Each row is a point on a landscape with many peaks, with its height.
A climber steps from a point to the highest of its 2 nearest points, and stops where none of them is higher. Distance is the straight distance between rows; heights are no part of it.
J85: [137 123 112 145  94 170  55 100 149 117 107 142 157 131 101 127 138 119
 135  86  97  93  62]  (h 500)
J121: [ 71 124 110 131  96  94  94 140 118  99 187 127 150 149 123 157 106  90
 171 133 165  89 105]  (h 84)
J77: [126 112 103 170  84 182  85  95 159 124 114 156 166 127 113 128 155 120
 131  84 115 146  74]  (h 592)
J809: [ 85 113 139 127  85  89  53 134 131 121 156 125 148 139 147 149 109 114
 168 126 150  90  79]  (h 64)
J911: [144 140 168  77 155  76 135 141 133 155 150  89 126  88 141 131  83 136
 138 172 131 150 138]  (h 288)
J412: [182 151 106 141 131 156 186 113 138 185 109  86 120  91 100  95  93 114
 120 138 136 174 191]  (h 444)
J235: [151 118  91 157  87 171  72  94 149 136  88 134 144 104 110  92 169 118
 112  80 100 137 109]  (h 497)
J963: [157 119 123 115 108 153  30  98 171  99 103 120 159 119 107 110 148 139
 132  96  73 107  66]  (h 429)
J957: [104 104 104 178  79 141 132 134 142 139 160 147 163 115 156 141 154 122
 137 126 163 188 115]  (h 393)
J699: [162 107 144 127 115 129 133 122 152 157 126 113 148  82 169 119 149 154
 123 147 115 192 121]  (h 420)
J902: [ 70 150 111 102 173  84 160 133 113  78 145 141  90 182  94 123 115 110
 118 119 151  88 179]  (h 462)
J980: [133 132 166  84 171  83 159 167  97 126 134 129  89 136 159 150 141 152
 120 161 133 107 132]  (h 179)
J94: [106 127 148 116 126 126  85 109 143  92 141 143 161 150 106 171  88 122
 163 120 117  94  60]  (h 371)
J232: [ 93  99 125 142  93  93 111 114 154 135 155 132 158 115 169 124 147 140
 137 133 154 178 116]  (h 441)
J489: [152 107 119 194  71 172 149 195  99 181 140 122 150  74 173 123 138 126
 134 161 153 193 116]  (h 315)
J333: [ 36 143 116 121 171  77 141 102 141  55 140 148 104 184 106 109 121 116
 111 110 158 122 202]  (h 549)
J989: [147 139 121 110 167 124 164  90 151 134  83 118  79 148  97  77 140 135
  79 103 112 147 192]  (h 531)
J800: [140 149 144  85 156  74 137  93 155 145 108  76  95 104 103  80  70 121
 116 134 118 153 191]  (h 335)
J636: [ 84  90 174 127 140  85  88 124 115  83 116 154 122 156 213 142 196 182
 132 123 140 108  97]  (h 253)
J225: [ 69 122 119 118 164  86 176 128 121  72 160 153 123 151 143 142 172 137
 119 138 156 163 170]  (h 115)
J990: [133 120 149  97 142  61 160 140 126 164 153  93 121  82 166 110 114 141
 130 172 149 173 164]  (h 328)
J260: [ 67 134  81 148 109 119 123 138 111  89 199 132 149 161  92 147 108  70
 169 136 168  89 143]  (h 105)
J42: [152 110 114 197  47 204 100 162 113 168 128 144 155  87 142 127 146 108
 135 115 130 161  71]  (h 368)
J89: [130 149 110 118 146 128 184 177  85 130 164 131 116 140 109 164 110 105
 138 153 152 102 146]  (h 333)
J464: [183 142 156 101 174 154 186 167 100 135 115 139 101 127 134 162 151 158
 109 154 101 129 116]  (h 140)
J674: [165 133 163 125 114 149 134 191 109 172 175  95 155  94 152 164  82 126
 180 184 149 135  95]  (h 215)
J646: [136 164 119 127 168 173 168  95 131 115 107 157 110 172  51 128  92 112
 114 110 103  82 149]  (h 332)
J125: [141 144  99 132 123 133 146 110 124 161 103 117 106 129  94  98 110 108
 105 109 128 114 166]  (h 650)
J252: [142  96 194 119 151 116 131 137 122 117 122 149 120 120 219 148 192 203
 128 158 102 158 108]  (h 75)
J361: [118 138 139 102 141 127  74  99 139  97 109 132 145 152  80 140  69 113
 142 114  91  57  79]  (h 321)
J693: [183 126 200 106 139 152 108 161 135 147 148 107 143  98 172 170 124 169
 165 177  93 142  80]  (h 49)
J520: [ 81  91 149 135 130  82 120 150 100  90 155 154 121 148 213 148 199 165
 142 150 156 128 124]  (h 228)
J78: [105  97 170 106 163  78 150 120 136 109 131 145 126 123 192 132 180 184
 116 152 128 177 130]  (h 88)
J354: [165 161 102 139 121 149 156 102 135 179 111  88 110 113  74  90  69  93
 125 125 130 122 186]  (h 527)
J922: [150 144 131  90 151 136  83 114 125 102  85 127 117 154  81 117 105 122
 113 100  78  44  95]  (h 292)
J377: [157 129 155 144 118 173 158 198  89 139 172 130 143 117 157 191 112 135
 173 180 147 131  88]  (h 188)
J731: [161 132 118 139 120 129 183 183  96 184 144  97 128  79 152 122 109 122
 129 170 163 164 160]  (h 246)
J52: [170 136 161 118 146 155 176 187  94 148 144 128 126 108 153 178 130 149
 142 175 125 143 111]  (h 163)
J113: [176 117 197 108 149 146 126 158 120 134 127 127 121 109 197 161 167 185
 139 166  88 142  98]  (h 62)
J163: [ 90 102 151 113 150  86  91 104 141  83  91 148 130 153 169 124 172 168
 105 104 126 119 103]  (h 281)
J340: [132 102 109 199  63 182 135 159 125 160 137 147 162  96 159 134 156 122
 133 127 151 197  95]  (h 353)
J581: [ 94 111 151 120 103  83 108 115 174 127 180 106 167 107 156 129 102 129
 161 155 159 196 109]  (h 506)
J269: [ 98 118 149 110 153  82 150 163  95  94 160 141 107 147 179 161 166 152
 136 156 150 119 134]  (h 204)
J665: [155 143  96 156 100 187 134 143  92 159 122 146 135 126  84 137 100  88
 133 110 119  68 101]  (h 262)
J691: [ 98 120 132 127 146 120  99  81 159  83  91 151 144 155 122 128 153 146
 105  85 113 130 110]  (h 316)
J593: [169 115 139 162  88 148 153 196 107 192 155  92 152  71 178 121 109 133
 152 181 159 182 121]  (h 282)
J404: [143 119 121 139 101 129 115 110 154 160 124 110 150  97 131 116 120 126
 129 123 126 166 123]  (h 481)
J561: [119 136  79 168  82 142 147 184  86 163 176 110 141 109 121 130 100  77
 154 147 181 118 141]  (h 190)
J303: [141 122 130 124 151 153 136 124 122 109  86 162 116 150 133 140 183 155
  99 107 106 117 105]  (h 418)
J320: [163 144 130  84 145  93 110  93 156 138  89  78 103 108 105  72 104 128
 103 118  92 130 163]  (h 291)
J806: [137 145 121 124 163 168 155 102 137 104  96 162 122 158  85 146 141 134
 107 104 104 112 124]  (h 364)
J689: [171 115 164 149  98 183  81 162  95 136 113 143 123 125 179 162 168 154
 150 132  91  97  66]  (h 490)
J832: [128 141  86 169 109 181 145  98 132 153 114 146 130 136  81 120 119 100
 117  98 131 126 151]  (h 526)
J648: [157 145 170  91 142 112 123 155 132 160 162  86 147  91 123 157  64 125
 167 171 131 129 103]  (h 250)
J309: [125 116 135 145  90 166  74 114 139 105 128 156 165 146 124 165 128 125
 161 105 115  97  39]  (h 428)
J747: [131  97 157 170  93 165  98 155  94 117 116 170 126 140 207 167 197 165
 142 122 122 119  75]  (h 595)
J473: [137 122 105 147 122 132 161 104 136 151 108 132 120 116 133 103 160 136
  97 110 131 174 166]  (h 370)
J804: [144 106 139 150 119 153 117 156  88 131  91 164 105 136 174 145 197 155
 111 115 115 105  96]  (h 494)
J825: [189 138 157 104 138 156 121 178  86 149 114 123 104 125 135 158 121 139
 136 151  97  66  90]  (h 351)
J212: [154 126 145  79 136  90  70 106 156 123  94  89 123 107 123  94 113 140
 114 125  86 113 122]  (h 313)
J706: [129 135 112 145 108 134 119  68 175 142 117 108 143 116  96 100  97 111
 131 108 127 162 163]  (h 568)
J785: [103 129 117 129 143  89 168  92 148 134 132 121 114 124 127  98 128 130
 106 126 149 177 196]  (h 406)
J6: [133 129 137 100 144  88 142 139 123 144 119 116 105 121 138 119 127 134
 108 140 129 129 147]  (h 153)
J822: [ 94 130  96 138 135 113 144 123 111 119 108 158 101 168 113 115 153 117
  99  92 148  94 152]  (h 532)
J314: [132 147  83 164  88 162 136 141 100 170 144 127 136 121  87 125  82  80
 141 117 155  97 134]  (h 226)
J505: [135 151 109 117 148 158  87  74 152  92  85 133 122 160  48  91  88 110
 110  89  72  53 129]  (h 346)
J945: [ 89 123 133 109 119  82  65 106 145 113 120 123 143 141 122 126 101 120
 136 108 129  93 103]  (h 46)
J895: [ 75 102 139 126 166  91 165 123 130  70 140 169 131 151 173 146 198 172
 112 130 150 170 137]  (h 102)
J623: [113 121 118 142  86 120 134 135 159 156 191  95 172 100 136 125  92 105
 170 152 181 193 127]  (h 609)
J553: [108 147 107 150 126 160  95  52 164 109  99 138 132 158  58  98  84 104
 118  86 102  87 151]  (h 397)
J224: [ 80 140 104 132 139 116 124 115 107  90 116 163 116 185  98 134 122 109
 118  91 145  58 126]  (h 447)
J703: [105 129  73 155 101 128 162 203  69 131 197 108 126 119 137 135 141  73
 146 166 179 117 174]  (h 159)
J248: [108 135  87 172  96 173 100  67 159 131 113 149 150 146  73 113 106  96
 128  80 124 113 129]  (h 453)
J123: [ 79 132  71 140 106 118 135 173  88 103 213 109 137 139 117 145 130  58
 161 155 176  89 161]  (h 129)
J819: [ 96 125 131 100 167  69 166 139 119 107 130 139  96 151 142 120 152 141
 104 127 148 134 167]  (h 131)
J370: [163 153 126 114 155 120 178  93 153 159 109  86  95 106  98  86  91 122
 110 131 127 171 207]  (h 387)
J430: [150 135 142  82 185 106 127  82 173  98  68 101  88 137 103  58 138 153
  77 105  80 153 177]  (h 452)
J413: [ 63 137 110 135 150  83 145  81 153  98 131 131  99 159 106  93 107 117
 109 111 157 147 217]  (h 471)
J60: [131 130 151  89 170  92 111  68 189  99  89 105 127 113 121  89 123 156
 102 114  88 185 157]  (h 392)
J27: [120 128 105 123 154 122 173 120 121 130  88 145  78 170 116  92 164 131
  76  94 133 120 172]  (h 646)
J873: [ 80 135 114 135 105 102 130 121 157 117 199 110 161 130 111 135  88  95
 165 143 173 165 144]  (h 505)
J450: [167 142 128 128 121 173 138 158  95 149 124 134 129 124 108 162 107 116
 137 137 110  80  89]  (h 303)
J458: [130 129 144 101 170 124 117  79 177  87  87 136 138 133 115 114 152 160
  99 107  90 163 130]  (h 352)
J533: [ 93 135 107 149 101 122 113  95 157 132 147 128 152 137 102 128  94 101
 142 111 150 141 140]  (h 482)
J555: [154 115 113 157  80 163 103 138 130 164 121 125 150  96 140 125 140 117
 132 119 119 146  94]  (h 421)
J598: [148 153 171  73 198 112 190 160 102 117 136 137  89 137 117 167 120 150
 122 159 121 123 127]  (h 155)
J769: [182 126 155 115 123 166  75 158  96 134 103 128 115 128 147 150 151 147
 138 131  82  57  67]  (h 414)
J974: [108 159 123 101 172 115 180 148  96 105 152 143  97 167  83 151  99 109
 129 135 141  79 155]  (h 391)
J647: [161 122  98 145 115 166 122 111 134 142  84 144 125 111 124 103 178 135
  93  97 103 149 128]  (h 426)
J778: [136  97 139 131 118  95 164 132 138 163 151 108 145  76 186 109 141 153
 129 167 148 208 150]  (h 373)
J629: [139 119 137  92 129 104  28 105 160 101  82 104 138 123 125  96 132 144
 117 101  80  91  94]  (h 363)
J740: [105 152 107 132 150 146 134  96 114 111 105 159 108 185  60 120  90  98
 116  91 116  44 136]  (h 380)
J247: [157 149 104 138 131 148 201 189  78 171 137 119 109 113 117 137 113 108
 118 153 154 123 160]  (h 283)

For each start below, name the point where the climber stops.
J819 | J27
J703 | J747
J598 | J27
J593 | J623
J52 | J404

For each start below, name every point that the climber comes to, in order.
J464 | J52 J377 J674 J648 J911 J990 J778 J699 J404
J693 | J52 J377 J674 J648 J911 J990 J778 J699 J404
J809 | J121 J260 J123 J703 J561 J314 J665 J450 J825 J769 J689 J747
J113 | J252 J78 J895 J225 J819 J6 J980 J269 J520 J636 J163 J691 J458 J60 J430 J989 J27
